A landscape with many peaks, sampled at points; each row gives a point and its height.
From any point a climber steps to the highest of the 4 points nearest to it. It stops when none of these is higher. Distance is the straight distance between rows; heights are no part of it.
Gaf height 586: [48 20 -77 25 -28 61 -1 -21 0]
ziti height 313: [35 -25 30 13 42 31 -64 21 -25]
gok height 377: [26 -15 20 5 30 13 -68 23 -30]
Fupo height 227: [31 31 -70 22 -45 34 -4 -29 19]
Bag height 207: [-28 33 -25 -15 -50 -28 16 -24 21]
gupo height 429: [-22 -7 -12 -44 27 -34 70 53 -27]
Dunon height 346: [51 33 -61 8 -29 67 -1 -17 -6]
gones height 500: [-8 -45 31 36 34 -15 0 -4 20]
folu height 437: [2 -36 45 20 37 14 79 12 25]
lobu height 455: [-29 -29 4 -28 33 -31 65 37 -19]
Nof height 266: [20 52 -33 -7 -39 17 -41 -12 2]
momon height 131: [-20 41 -28 -6 -49 -20 0 -28 20]
maduv height 315: [23 21 7 -23 4 13 -69 17 -37]
mol height 122: [17 28 -67 27 -49 21 8 -35 32]
podo height 452: [2 -34 57 34 22 19 55 -9 45]
kiror height 496: [-20 -44 22 -6 42 -16 66 27 -1]
kez height 602: [-5 -14 6 8 11 -23 -52 6 -6]
terif height 406: [17 -37 49 55 28 21 -10 -12 44]
Sul height 507: [-18 -46 30 25 34 -22 14 -1 15]
val height 245: [27 42 -9 -26 -19 23 -59 7 -26]
bab height 480: [-18 -35 23 27 31 -23 -26 -3 8]
Bakep height 502: [-18 -47 30 7 39 -11 61 13 5]
vos height 208: [28 10 31 -41 18 42 -51 18 -68]
mano height 78: [9 37 -58 17 -48 12 -2 -30 30]
putu height 358: [-41 23 -14 -28 -37 -41 30 -14 5]
bosi height 199: [41 50 -47 -1 -43 47 -22 -12 -1]
nutu height 471: [-4 -43 44 28 32 4 58 0 29]
Nofaf height 482: [1 -43 31 45 32 -4 -18 -6 24]
ran height 195: [36 47 5 -44 -24 56 -32 -3 -50]
ninok height 523: [-29 -43 22 5 32 -25 42 8 3]
somi height 435: [-39 5 -5 -43 -7 -45 55 14 -13]
kebob height 701: [6 21 0 -10 -4 -7 -66 9 -12]
fetu height 408: [3 -32 21 33 32 -7 -46 5 5]
senod height 634: [15 -7 10 8 20 1 -67 16 -20]
Paku height 420: [15 -38 31 45 38 8 -41 2 16]
tolen height 407: [51 1 -91 31 -18 64 5 -18 -4]
Bolav height 179: [13 49 -41 0 -46 8 -21 -25 17]
vap height 515: [-46 1 2 -30 -7 -47 36 4 -11]
pag height 443: [5 -40 51 47 31 13 23 -14 49]
tumus height 624: [-39 33 -26 -30 -44 -31 50 -13 8]
ziki height 325: [15 45 -20 -14 -32 4 -51 -4 -7]
tafov height 355: [28 -34 31 40 43 19 -52 9 4]
Sem height 109: [-19 34 -19 -7 -41 -27 -21 -16 10]
Faf height 557: [-35 -25 13 0 9 -40 7 -1 1]
silin height 440: [-40 -13 4 -35 13 -41 57 22 -21]
les height 475: [-16 -34 13 -15 43 -15 71 43 -12]
bom height 79: [-26 17 -1 -7 -20 -34 -34 -5 5]
voso height 456: [-36 -19 10 -27 14 -41 47 17 -14]
kire height 286: [-38 22 -12 -47 -25 -42 57 5 -7]
mipo height 497: [-44 11 -4 -25 -20 -47 20 -9 -2]
Kep height 425: [10 -25 66 38 19 26 42 -16 58]
rusi height 324: [26 -3 24 -12 28 24 -67 24 -46]
Kunef height 59: [-6 39 -45 6 -58 -1 7 -35 29]
vuv height 584: [-40 -13 6 -14 0 -49 15 -1 -3]
Boga height 219: [30 29 22 -46 1 37 -52 12 -58]
Renet height 211: [48 49 -30 -19 -34 66 -17 -11 -21]

Two climbers start at each pair of points below. Name the first point that both come to, or write never.
Kunef / ran: kebob
Boga / rusi: kebob
voso / Bakep: vuv

Call two points neighbours if one is among the 4 nearest of the other. Go from one point of each pair to the other, from neighbour to neighbour, staying as high as possible. Name the lowest point that can't be avoided.
vuv / kebob: bab
kebob / Gaf: Renet
tumus / vuv: mipo
